Each row is a point on a landscape with many valleys, with its height.
From any point a ball takes the steepest step (drop divided by distance) to one of its 2 nearest points. It stops when none of these is lower. Distance is the straight distance between rows; heights are no part of it.
z819: [  9  60  23   5   0  27  -6  47   6 -82  23 -41 -31 -49  19  26   3 -13
   6  32  52 -19  18  -4 -41   8]  (h 554)
z626: [  7   3   0   7   6 -13  -6 -18 -16  22  38  31  -6  16  11 -48 -16  14
  32 -37  -9  -9 -26  11 -15 -26]  (h 240)
z469: [ 13  -7  52   8   0  46 -26  -5  10   3 -39   3 -22  31  23  10   5 -17
   2  -4  -1  10 -17  -6 -29  18]  (h 460)
z438: [-30 -41 -38 -10  18 -14   5   7  22   1  -1  -5  33  16 -18 -13   0  20
 -22 -29 -26 -13 -10 -13  42   4]  (h 329)
z60: [-15  -3 -26  14  22 -30  21  -1  36  -2  -2  -3  28 -18 -42  11  48  -9
 -17  13 -30  -1  -4  16  21   3]  (h 263)
z77: [-18 -35 -15   3 -17  -7   5   9  11 -10 -20 -20  30  -3   0  14 -14 -25
 -31  15 -20  22   4 -29  74  19]  (h 508)
z34: [-19 -34 -13 -39  57  -1 -18  18 -26  16 -17  30  51  15  -9   1 -42  60
 -24 -45  15 -40 -11  -5  36  17]  (h 235)
z370: [ -5 -15 -40 -14  23  29 -17 -22 -10  19 -43  20  19  13  -4   7  27  55
 -22  18 -22  24  24   4  34  31]  (h 42)
z714: [ 19  46  -6  21  15 -16   2  20  11 -42  12  -8  16 -34 -19  13  22 -54
   4  42   7   0 -11  16 -11  19]  (h 553)
z743: [-20 -34  29  -6   9   1 -13  14  24  32  18   0  -7  -3  -3 -21  24  29
 -21 -69 -17  -2 -44   9 -33 -25]  (h 308)
z589: [  1 -22   7   3  40 -20  -5   5  -6  18   8  43  50  15  -7 -20  -2  17
  -5 -15 -31  -7 -23  20  25  23]  (h 395)
z202: [ 17  42 -13   1 -32  26  -6  -2  30 -27  -4 -23 -36 -17  22   5  29 -14
  47  -6  20 -12 -10  16 -50 -40]  (h 539)
z943: [ 14 -27 -24  -1 -11  -7  18   9 -10  -7 -15   1 -23  16   9  -4 -17 -30
  23  55  35   5  28  -8  -1  -6]  (h 132)
z789: [-31 -36  13  -6  28  -6 -15  -4  23  41  31  10  29   4  -5  -9   7  46
 -13 -40 -21   5 -64  18  -4 -13]  (h 279)
z612: [  2  20 -49  26  22   6 -16  -8  44 -11  -8  -4  -8  -2 -15  21  56 -13
  26  25   1  -4 -31  19 -17   6]  (h 381)
z300: [ 16  14 -14   5 -26  12 -14  11  -3 -19 -26 -21  -5  -8  12  13  -4 -51
  -1  31  24  21  -7 -15  -3  16]  (h 365)
z135: [ -6 -16 -44 -14 -27 -17  -6  -3   9   4 -18  -3  -3  21  12 -26  -5   7
  30 -20   5 -18  -6  -4 -10 -47]  (h 325)
z173: [  7  13  -9   3 -27 -31  19  20   3 -41 -25   1  14 -29 -12   6  10 -50
  -4  31  10 -13  12 -35  26  15]  (h 362)
z918: [ 25   0  65   3 -26   4  19  19 -19 -15 -23  10  -7  13  12   0 -19 -27
  16 -13  14  -4  29  -8 -11   2]  (h 127)
z286: [ 15  -7  27   3 -12  14  12  10  17   3  16  12 -16  -8  28 -23  23  16
  49 -35   9 -19  -8  27 -48 -60]  (h 562)
z679: [ 25   9   3  -5 -30 -15  -3 -17 -33  -2  19 -12 -46  24   8 -33 -45  -9
   3 -34   4 -20  33 -57 -14 -37]  (h 511)
z642: [ 33  34  28   7   5  43  -6  15  -6 -38   9 -17 -59  -9  34 -17  25 -24
  -8 -11  19 -18  25  -4 -54  -1]  (h 516)
z212: [-18 -23 -47 -29 -37   5 -30 -17 -10   5 -41 -12  -7  33  41   6 -47 -21
 -15  24  -6  25   5 -38  43   0]  (h 305)
z80: [ 12  82 -20   7 -30   6 -23   4 -16 -57  33 -32 -59 -41   7  16  -7 -14
  23  10  55 -23   5 -17 -51 -16]  (h 509)
z401: [ -8 -27   0 -17 -17   3  24 -34  -5  -6  -1   0  10  29  -1 -13 -61  17
  12  35  -6   6  28 -32  51  14]  (h 306)
z122: [ -6 -34  -5   1  13 -17   6  16 -21   7   2   7  -9  29   5 -36 -12  -2
 -19 -40   1 -14  10 -16 -10 -11]  (h 294)
z405: [ 21 -26 -23  18  14   3 -11  20  -8  35 -18  12  45  -2  -4  32  19 -12
 -26  36 -15  36   8  20  58  25]  (h 433)
z807: [-36 -12  14   4  44  -7   8 -38  16  55  14  44   3  -7 -21  14  57  45
 -13   4 -24   0 -28  28 -21  -4]  (h 217)
z42: [ 10 -26 -61  -6  -3  -5 -17  20 -10  12 -19  13  53  -6   7  17  -1   2
 -25  18 -24  32  17   0  89  17]  (h 450)
z549: [ -8 -49 -12 -11  12  -1 -31  31 -11   4 -46  35  44  46  26  21 -25   6
   5 -40 -24  -8  -7  -1  65  27]  (h 347)
z977: [ -1  86 -13  16 -12  -3 -14 -40 -11 -34  22 -21 -22 -14 -32   7 -16   2
  26   5  17  -6 -23 -26 -25  21]  (h 510)
z961: [-13 -35  -7 -26   6  -1  17 -11 -39  20   8  14  21  25   2  -8 -66  38
   0  20   0  17  27  -1  57  27]  (h 274)
z965: [-35  -7 -28  18  10 -20  32 -12  32   6   8 -11 -17 -18 -23   1  44   0
  10  -9 -11  -5  -3  12 -12 -21]  (h 218)
z502: [  6  24 -28  -3 -51   2 -28 -24   9   8 -18 -11 -16  10   8 -12  -8  -1
  33 -25   2   5 -20 -17 -24 -28]  (h 350)
z247: [ -9  -9  32  -3   2 -21  25  26  32   7  42  -2  23 -30  15 -27   0  11
  26 -44 -11 -15 -26  49 -17 -56]  (h 668)
z594: [ -3   6  28   8   7 -16  34 -32   1 -10  23  -4   6   7 -25 -24 -19  -4
   8  12 -20  -9   8 -11  17  15]  (h 637)
z270: [  8  -1  17  13 -13  -6   4  41  15   2  -6 -24  20 -35  13  15  17 -47
 -15  14   0  33 -14  33  -3  -4]  (h 435)
z829: [ -1 -15  10  -4 -24 -35  19  19   3 -18 -13   6  45   6   0 -24 -25 -17
   9 -32 -16 -17  -3 -16  26  -5]  (h 197)
z815: [ 10 -34   0   4  10 -21  34   2 -27  35  31  30   7   2  -9  -6 -31   7
  18  46  22  20  15  37   5   6]  (h 126)
z261: [ 48  56  61  -1 -31   1  24   8 -22 -13  25  -7 -31 -39  -2   8  16   2
   4 -14  13 -30  55   1 -49 -22]  (h 190)
z12: [  0 -42 -17 -10  39  -5  -4  -9 -37  40  23  50   0  26   6 -22 -18  37
  -3   9  18   0   0  14   4  15]  (h 602)
z565: [ -8  -5 -39  -3  -1  29 -27 -21  17   3 -54 -13 -16  34   5  22  19   2
  -3  30   5  13   5 -21   0  14]  (h 377)
z277: [ -7 -36  20 -18  22  -1  19  -2 -17  38  13  28  48  20  -8   2 -57  49
  15  26  16   2   4  30  34   9]  (h 234)
z174: [ 45  36  47  15   7  31 -22 -16 -21  -9  31  -9 -75   6   3   0   6  -3
  -2 -14  19 -26  17 -25 -63 -12]  (h 496)
z436: [ -3 -38 -10  15  15  11   1   4  16  12   3  -7  15  22  11 -11 -17  -2
  14  27  -6  21  -9  12  20 -12]  (h 249)
z683: [ -2  56 -24  16  11  12 -25  10  57 -53  -5 -12 -19 -13 -11  31  42  -6
  44  11  12 -20 -35  13 -48  10]  (h 363)
z294: [ 25  66 -17  -2 -33  32  -9  30   8 -63   8 -34 -38 -41  38   3  19 -18
  32  -1  37 -23   7   9 -47 -25]  (h 525)
z719: [-23  66  -2  12  16  -7  12 -23   2 -29  27 -32  -3 -30 -32  33  -8 -14
   6  68  18   6  -9   5  -7  38]  (h 541)
z3: [ 12 -29 -83  -7   6  -3 -25  10 -38   8 -25  17  17  20  30   8 -17 -20
 -31  24 -16  25  26 -12  71  26]  (h 465)
z53: [-15 -34  51 -17  -5   2   2  32   8  22  20 -20   7  -1   1  -6 -35  33
  -3 -64  19 -16 -15   7 -22 -55]  (h 323)
z140: [  4  22  55   9  10  20 -22 -40   6  29   0  20  -5  11 -15   5  21  23
  -4  -8 -24  14 -41   6 -27  23]  (h 94)
z54: [  4  59  10  14 -40  12   3 -39  15 -46  35 -42 -64 -13 -11  14 -24  -6
  39   1  16 -32  15 -52 -22 -36]  (h 555)
z287: [  0 -36 -60   0  17   3   6  -9   9   3  -6   4  -8  32  10  -6 -12 -10
  15  54   7   4  22  -9  35  -2]  (h 198)
z866: [ -5 -13  -9 -11 -42   9 -23  11  12 -17 -55 -26 -10  24  35  20 -25 -46
  -6   8  -5  17  -6 -35  14   4]  (h 335)
z120: [  1  28 -38  18  -7  15 -17  19  22 -43 -13 -39 -28 -18  11   9  28 -40
  -4  21  24   0 -17  -9 -28  -3]  (h 396)
z622: [ 11 -36  35   3  26  14 -14  -8 -11  39  22  50 -22  33  31 -24  -4  31
  24  -4  19 -15 -17   7 -42 -22]  (h 583)
z876: [ -8   3 -29 -10 -14  29  -6 -39 -17  18 -11 -14 -21  18  -2  14 -25  16
  -2  62  17  34  14 -11  13  21]  (h 419)
z754: [  5   6 -44  -4   6  -1   6 -25 -20 -18  -3   8  24 -23  -7  16   7  10
 -33  68 -23  21  43 -19  63  48]  (h 506)
z906: [-19  -6  46   9  30  -3   2 -11  19  38  -2  18   2 -15 -20  14  56   8
 -38   8 -15  11 -18  24 -38   8]  (h 169)
z319: [  1  51 -31   3 -40  -7 -26 -10  14 -13   5 -25  -6 -14   0 -12  11 -23
  17 -20  -8  11 -49  -1 -24  -7]  (h 374)
z817: [  5 -14 -41 -17   4  39 -32 -29 -12  19 -40   9 -13  49  26   5 -15  13
   2  48  -3  25  19  -2  19  27]  (h 399)
z457: [-33 -19  -2 -12 -18  15   2 -16  39  37 -21 -12  29  13 -17  14  10  39
   8  -8 -23  16 -24  12  11 -10]  (h 304)
z543: [ 15  53  18  -5 -48  -5   9  21  23 -52 -13 -25  -8 -46  -4  15  28 -27
  -2   3  19 -16  10 -18 -36   0]  (h 290)
z774: [  0   6 -32   6 -34 -12  30  -6  -4 -15   4 -12 -43 -15  -1   5  -5 -17
  37  39  35  -1  26   2 -26 -30]  (h 195)
z146: [ 11 -52  34  -6  10   1 -13  39 -25  35  -8  41  11  24  33  -2 -36  14
  22 -21  35  -1 -17  23 -14 -15]  (h 233)
z608: [-11 -25 -34   3   4 -44  13  22  19  -4  -7  12  61  -6 -28  -3  24   5
 -24  -5 -31 -14   4  -9  55   8]  (h 299)
z458: [-27 -30  19   6  11  -3  19  -2  40  26  14 -11  31  -2 -11   7  -9  21
  13  14 -13  20 -20  33  11 -16]  (h 286)
z604: [ 22 -33  38 -18 -12  -2  13  37 -17  15   9  18   3  -1  22 -21 -39  15
  33 -28  36  -9  20  23 -22 -47]  (h 268)
z775: [-13 -46 -70 -41  -2  -2 -14  10 -42   3 -13   6  28   9  25   1 -46  27
 -33  10 -10  23  32 -15  79  14]  (h 481)
z561: [ -1   9  10   9  26  -1 -25 -13  16  27  -7  19  25  -5 -10   6  50  -2
 -39  -3 -43  23 -45  13   7  46]  (h 204)
z19: [-30  -4 -13  -8  -2   1  13 -20  -1  30  -8 -13  20  -9 -24  24   6  18
 -31  32 -12  38  13   5  26  17]  (h 475)
z669: [  4  65 -18   3 -30  -6 -16 -27 -23 -48  24 -21 -49 -18 -11   5 -34 -23
  12  30  38 -19  -3 -55 -27   3]  (h 494)
z398: [ 28  18  42 -10 -35  18  21  42 -12  -7   7 -21  -6 -45  39  -2  11 -34
  -7  -3  13  15  24  31 -32 -23]  (h 477)
z430: [-34 -27  73 -21  11 -11   7  24  15  44  13  -7  25  -9 -19  12 -19  31
 -35 -42  -5  -3 -16  25 -18 -33]  (h 348)
z984: [-18 -41 -56 -41  49   6 -23  19 -28  20 -18  29  47   5  -2   1  -7  71
 -41 -25  -9  -9  12  13  53  17]  (h 183)
z938: [-11   9  -6  14 -11  17   6 -23   5  11  28 -27 -59  -5   0 -13  19   4
  13 -44   3   0   1  -7 -44 -47]  (h 93)
z793: [-20 -20 -34 -15  14  -1  26 -24 -15  11   4   2  36 -12 -18   4  -8  36
 -34  39 -23  22  41   7  66  23]  (h 490)
z350: [ -3 -36 -17 -15  -3 -16  -4  19 -41   6 -20  14  -3  38  24 -20 -45 -19
 -15 -21  10  -5  18 -20  30   1]  (h 309)
z893: [  7  63  10  23  18   0   9  36  19 -71  25 -33  -5 -50  -4  35  20 -35
   9  46  21 -14  -1  24 -31  12]  (h 568)
z652: [-16  41  20   3  26  18 -22 -52  18  30   8  19  13  -8 -19  23  44  25
 -11  19 -32  23 -49  30 -15  41]  (h 154)
z65: [  0  17   8   1 -39   1  27 -11  14 -37  16 -27 -46 -15   3 -12  -1 -13
  21 -12  13 -28  26 -36 -22 -44]  (h 540)
z512: [ -6 -26  26   7  15  11  -1   9  22   7  -5   2 -24  16   6 -21  39  -3
 -11 -37   0 -11 -14   3 -42 -19]  (h 340)
z218: [-24  27 -41 -14 -15  -8  24 -44 -18   9  -6  -1   3 -27 -36  14   3  32
 -17  49   3  11  33 -17  32  15]  (h 458)
z260: [  5 -27 -23   3  -8 -29  25   8 -20  19   0   1  17  -9 -13   6  -4 -16
   1  47  16  23  20  11  11   4]  (h 45)
z911: [ 20  -3  80   1 -28   4   8  -4 -22  20  -4  -2 -14  18  -9   3 -38  10
   5 -24   8   8  22 -15 -18 -14]  (h 49)
z306: [  0  50   2   9 -25  -8  15 -22  -4 -25  13 -23 -12 -36 -23  12  -3 -22
  15  28  14   5  -4 -13 -16   0]  (h 526)
z635: [-14 -55  -7   6  38 -18   9  44  11   2   5   4   8   7   2 -27  15   1
 -21 -42   6 -21  -4  10   0 -21]  (h 328)
z442: [ 13  11 -40   0 -30  -8 -13   1  44 -25 -45  -7  36  -1 -16  17  37 -20
   7   8 -24  -1 -20 -13  27  19]  (h 408)
z766: [  3 -11   7   2  12  12   3  -9 -15  -3 -41   9  18  22 -12  20   5  -4
 -19  34  -8  13  24 -18  39  58]  (h 424)
z974: [-15   6 -48  -4 -49  -2   2 -28  11 -14 -20 -25 -32  -3   3   6 -11 -11
  27  48  36  -9   8 -41  -1 -28]  (h 238)
z463: [ 15  -4  12   9  19   6   9   3  -1   3 -35  13 -10   7 -15  20  24 -17
 -11  39  20   7  19  -4 -11  34]  (h 401)
z601: [ -6 -24  52  -1 -12 -18  10  34   1  30 -34   6  34  -3   1  21   0 -11
 -15 -16  -9  12   2  11   3   5]  (h 393)
z517: [ 25   9 -21  15  15 -12  -1   6 -15 -26   9   7 -20   6  14 -42  15 -51
   7  -2   0  -3  -2   1 -21  11]  (h 105)
z441: [ 12 -61  -1  -1  16   1   8  20 -28  35   3  28  23  24  17  10 -42   2
  13  34  20  25  10  24  26  18]  (h 184)
z344: [ -8 -41  -4 -17  24 -24   0  27 -40  11 -14  33  31  35   1  -5 -53  20
  -9 -28  14 -22  15  -8  40  15]  (h 277)
z971: [-38 -23   0   7   0  -1  31   1  31   8  32 -18 -27 -19  -9  -5  14  20
  12 -39   2  -9  -3  20 -27 -54]  (h 167)
z995: [ 34   4  38   9   6  15  -9 -22  -7  22  30  41 -44  11  21 -27  13  21
  49 -20  13 -23  -2   4 -58 -43]  (h 573)
z873: [ 12  21  22   3 -27 -36  18   9   3 -21 -11   8  19 -15 -11 -26  21 -24
  -2 -26  -7 -13   1 -10  -3  -1]  (h 134)
z901: [ 12   9 -43  20  19  -5  12  -9   1 -10   3   4  21  -4 -18  14   9 -21
  -6  67 -11  12  12  -3  47  34]  (h 521)
z255: [  6 -43  17   1  32  13 -16   7 -22  14  -5  18 -43  44  34 -36  -5 -18
 -14 -21   6  -1   7  -9 -18  10]  (h 250)
z575: [-26 -17   1 -24  21 -19  -3  15 -17  42  -3  20  42   3 -19   5 -22  56
 -22 -41  12 -19 -15  12  10  -6]  (h 273)
z304: [  8  18  -2  -5 -17 -17   0 -29 -18  -4  17   4   5  23  -7 -46 -36  11
  25 -37 -19  -9  -5 -18   7 -16]  (h 280)
z223: [ 25  47  53  -9 -13  23   6  47   8 -42 -15 -17  -7 -44  21  10  59 -29
 -29 -29   4 -25  16  21 -45  15]  (h 556)
z482: [ -9 -31 -50   8  49   8  -7 -13  36   8  12  29  46  12 -13   0  33  42
  17  11 -42  -5  -7  25  52   3]  (h 291)
z523: [ 25 -21  28   3  -9  -3   2  18 -31  21 -21  35  -2  31  21 -11 -24 -13
  18  -5  18   4  12   8 -15   7]  (h 188)
z123: [  2   6 -17  -7 -16   3 -15 -23 -25 -24 -14  -6  -9  26  13 -16 -40 -37
 -19  13 -11  12   6 -47  34  34]  (h 456)
z740: [ 11 -31 -22 -10 -20 -13   5  17 -22  20   9   6 -18  13  23 -24 -27   3
  34  -9  38  -6   9   8 -23 -54]  (h 298)
z272: [ 21 -20 -46 -20  27  34 -41  -5 -14  15 -29  46  47   5  23  10  18  58
  -9  11 -45  31  14  26  55  28]  (h 117)
z138: [  5  -8  11   6 -10  -3  15  33 -15  19  14 -11 -13 -31  25 -12  11 -27
  -6   8  26  31   5  28 -26 -24]  (h 457)
z681: [ -6  45  15  28  -2  31   0 -45  14  -4  43 -34 -67 -10 -20  19   1   7
  25 -21   6  -2  -7 -14 -47 -25]  (h 170)
z818: [ -5 -35  10   5  27  10  -6 -24 -32  56  40  34 -41  21   9 -25  -5  23
   1   5  17  16 -15  14 -28   2]  (h 593)
z926: [-20 -28 -11 -15  35  -9  17 -23 -25  34  32  21   3  19 -20 -18 -39  62
  12 -13  18 -20   4   8   3 -16]  (h 612)
z486: [ 32   3  59  15  13  40 -27 -11 -12  12  -6  10 -55  22  19  -5   6  -6
  -9 -14  13   2  -2 -11 -52   0]  (h 478)
z584: [ -1 -29 -40 -10  21   2 -17  23  18  24 -21  22  63 -12 -22  36  37  43
 -47  -1 -46  25  15  22  66  19]  (h 179)
z539: [ -8  11 -53 -24 -48   1 -27 -29  -3 -14 -29 -22 -21  14  37   6 -44 -32
  -2  63  21   8   3 -43  16 -16]  (h 276)
z835: [-34   3  12 -18   5 -55  21  12  24  25  23   9  33 -20 -34  -7  18  20
 -15 -48 -28 -20 -24  38 -11 -31]  (h 239)
z220: [ 25  48  32   0 -35  -1  38  12   1 -48  22 -22 -18 -52  13  -6  19 -25
  13   0  14 -28  40   1 -34 -19]  (h 243)
z477: [ 24  76  22  19   9   5 -14   5 -29 -10  38   4 -36 -45   7   5  17 -16
   8  12  32   1 -18  33 -68  12]  (h 544)
z733: [  8  37   8  19  14  -4   8 -36 -17  11  35  12 -24  -3 -19 -11  12   1
  19   8   6   4  -8   8 -27  13]  (h 571)
z617: [ 33  50  19  18  15  -2   7 -15 -29  -5  49   8 -45 -25   7 -18  19 -19
  17 -14  14  -9   5  13 -48  -8]  (h 559)
z275: [  1 -15   6  10   4  12   9   8   9 -11 -23 -11 -32  10  -5  -3  24 -18
  -7   5  16  -4  20 -10 -23 -16]  (h 372)
z83: [  3  -3 -44  -8 -37 -24 -11   6   4 -32 -53   5  25   2   2   9  13 -40
 -11   1 -12 -15   3 -43  45  21]  (h 388)
z63: [  0   6  30   0  -1 -39  12  14   7   5   6  19  20  -6 -16 -25  20   9
   1 -56 -13 -27 -10  11 -18 -19]  (h 196)
z126: [-33  12   0   3 -17 -21  47 -52  -2   3  35 -11   1 -10 -31  -5 -35  25
  16  10 -23   1  11 -13  30  -8]  (h 629)
z731: [-22  15  54   2   4 -24  36  -6  19  17  59  10  -5 -37  -6   0   5  20
  29 -31 -26 -22   0  58 -34 -57]  (h 662)
z415: [ 33 -31  22  16  25   3   3  29 -23  -6  14  21 -23  13  39 -42  12 -36
   1 -18   5  -4   2  13 -22  -4]  (h 194)
z520: [ -5 -30  46 -22  -9 -13  12  40 -11   7  -1  -1  23  10   7  -4 -62  20
  11 -43  26 -24   5  -4   3 -30]  (h 297)
z464: [ -4   4  63   4  15 -29  33 -14  -2  25  41  16   0  -3 -20 -10 -15  18
   9  -7  -2 -15   6  31 -29 -22]  (h 654)
z546: [  4 -12 -17  16  12  21 -26 -11  40   6 -30  -8   5  17  -5  11  40  -3
  -7  15 -12  16 -22   2  -9  17]  (h 354)
z955: [ 42  19  64   1 -35  -9  29   6 -22   6  22  -7 -26 -11 -13   3 -29  -1
   1 -16  17 -14  49 -20 -27 -31]  (h 125)
z43: [ -4  39 -32  -3 -11  -8 -11 -22 -29 -43   2 -17 -30   0  -3 -16 -27 -33
 -17  32  16  -4   2 -59   3  29]  (h 476)
z484: [ -4 -45 -13   3  21  15 -26  10   1   1 -43  13   8  51  26   3  -4 -13
 -12  -3 -24   5   7 -11  50  29]  (h 321)
z186: [ -9  69 -14  26  36  -2  -2 -39  -3  -8  34  -3 -12 -22 -26  23  14  -5
  23  38   3   8 -29  25 -18  34]  (h 557)
z570: [-31 -19   4 -30  22 -39  -7  37  16  41  13   9  58 -28 -22  11  -1  31
 -21 -48   3 -19 -44  42  -2 -25]  (h 272)
z466: [-26 -18 -26  -1  28   0  -1 -24  42  30   0  31  32   7 -25  -2  50  49
   6 -13 -31 -11 -19  29   9   1]  (h 257)
z727: [-29   6  10  -1 -23   3  11 -34  28  17  -4 -23  -9  11 -28  11   3  30
  15 -14 -14   4  -3 -15  -9 -23]  (h 278)
z564: [ 20   4  16   8 -31  -2  15  39  16 -55 -36 -19   4 -26  15  10  21 -55
  -1   3   8 -14  18 -20  -2   1]  (h 331)
z345: [-26 -31  36 -32  -2 -15  10  33   7   7 -12  -8  59   7 -13  18 -64  27
  -4 -42   7 -16 -21   2  36 -10]  (h 275)
z24: [-25   4 -25 -15  -7 -10  29 -47 -33  25  32   3 -14   7 -29 -14 -36  51
   9   2   4   3  22 -19  16  -6]  (h 621)
z432: [  7  70  26   7  -8   5  -3   1  40 -46  -6 -25 -15 -29 -24  24  35  -8
  20   1  11 -18 -14  15 -52   3]  (h 330)
z203: [ -2 -46  24  13  34  19 -28  16  -1   9 -33  24 -13  45  35 -10  14 -17
 -23 -28 -13   2 -18  -3   9  21]  (h 289)
z327: [ -9   6 -26 -25   2   1  -9 -14  19   7 -22   2  56 -18 -29  25  28  35
 -37  12 -66  24  13  13  61  37]  (h 219)
z862: [-10  18 -36  -3  -2   4 -15 -42 -11 -13   4 -15   5  17  -3 -27 -10  -4
  -9  -6 -36  17 -15 -26  24  31]  (h 436)
z215: [ 18 -33  19  32   7  -2   2  42  18  14 -17  -8  28 -10  -1  44   8 -51
 -18  33 -10  37  -2  22  39  16]  (h 413)
z831: [  2  11 -11   5  22   0  -7 -37  -3   7  13  20  31  18  -5 -36   5  14
   7 -17 -47   9 -30   4  20  23]  (h 415)
z346: [ 15   3  29  -1 -36   9   4   1   0 -23  19 -34 -46  -1  10 -28 -11  -6
  -7 -54  -7 -20  26 -37 -22 -46]  (h 528)
z851: [ -9 -61 -17   5  25 -12  -9  36  33   0 -30   6  27  25  -4  -8  29  -7
 -17 -33 -25 -14 -15  -2  26   7]  (h 355)
z412: [ 15  31 -47  19  11 -13  -5  -6 -17 -18  23  -4   4 -23  -6   7  -2 -42
   7  57  11  15 -15   6   7  33]  (h 537)
z155: [-19 -25 -63   9  31  20 -13 -18  36   0 -15   3   3  31  -7  -4  38  17
  13  12 -26 -11  -9   2  19   1]  (h 324)
z483: [ 38  13  26   0 -21  43 -20  31 -23  -3  -6 -17 -32 -16  61  -5   2 -47
   9  -7  23  23  -3  22 -35  -6]  (h 498)
z839: [-13  39  12   5 -17  21  -5 -42  16  -8   9 -44 -34   1 -30   8   4   3
  -7 -13  -8  11 -19 -29 -26   8]  (h 232)
z117: [ -1  21  13  14 -15  10  12 -20  37   5  15  -2 -14 -17   8  -3  28   8
  56  -7   2   2 -20  33 -44 -39]  (h 551)
z416: [ 14   3 -20  18  22   6 -19 -24 -16   1  17  15 -33  30  21 -46  -8 -18
  18 -14  -8  -5 -23   0 -19  -8]  (h 189)
z103: [ -7  33 -30  16   7   3 -22  33  43 -51 -18 -39  -2 -25 -23  41  41 -30
 -13  39  22  -9 -15  -7 -17  24]  (h 422)
z799: [-14 -18  12 -18 -15 -26   9  24  11   3 -26   8  63  14  -6  16 -32  15
  -7 -23 -24   2 -13   4  53  18]  (h 241)
z953: [-20 -56 -42 -16 -13 -24   0  24  -8  -2 -12  -9  34   5  16   3 -40  -2
 -19   8   2   3  15 -33  79  -8]  (h 497)
z391: [-27 -29 -34 -26  42   6  -4  -5  -7  28  -8  20  45  -8 -16   9  26  71
 -39  -8 -39  11  14  17  41  17]  (h 124)
z966: [-11 -14  84 -11 -14 -10   7  40  -3  35  -1  -6  11 -22   6  17   3  -8
 -36 -35  -8   7  11  28 -26 -25]  (h 370)
z400: [ 11  -6  54  12  23 -21  30 -10 -16  11  22  24   3  13 -17 -18 -13 -10
   0  12   0   3  15  18 -10  21]  (h 646)
z420: [ 10 -35 -10   9  36   2 -22  26   5   9 -22  35  63  26   3  13  14   4
 -15 -16 -43   2 -12  13  63  37]  (h 371)
z271: [-11  36 -30  -2 -18   8  11 -55 -14  -5   0 -14 -29  -1 -28  14 -18  22
  20  44  18   1  18 -23   2   9]  (h 439)
z129: [ 22  36  26   8 -17  37  -9  31  -2 -63  -5 -45 -40 -23  28   6  -3 -40
 -13   4  34 -10  18 -26 -39   9]  (h 535)
z95: [ 17  -6  24  14 -20   2  -7  38   1 -16 -40  -9  20   1  15  43  -5 -64
   1  24   8  28  -3   2  34  25]  (h 394)
z708: [ 26  51  50  -6 -17  43   9  21  13 -41  22 -42 -44 -39  17   0  42   1
 -27 -36   4 -29  33   6 -50 -10]  (h 536)
z925: [ 17  90   8  23  11  17 -25  -6 -17 -40  37 -14 -43 -16 -15  11   0   2
  25 -10  27 -17 -28   0 -60  15]  (h 527)
z750: [ -4  -9  42   1  -5  20  -3 -13 -17  12 -35  -1   1  33   6  15 -18  -9
 -12  -6  -9  21   2 -13  13  37]  (h 443)
z940: [-27 -29  12  -5  30  -5 -11  -1  14  38  -1   5  26  10 -12  -3  31  15
 -48 -34 -32  17 -30   9   6  16]  (h 244)
z865: [  3  18  -9  -4 -42 -10  -3 -17 -18 -33   0 -26 -39  -1  11 -29 -28 -37
 -11  -6   5 -10   8 -64  -1 -11]  (h 495)

Call two points neighbours if one is among the 2 nearest of the other. Go from one point of each pair to the other, from neighbour to neighbour, staying as low as possible. Name the highest point that can't be avoided.
z604 / z122: z350
z260 / z140: z612
z604 / z938: z851
z938 / z260: z457
z604 / z391: z520
z370 / z873: z575
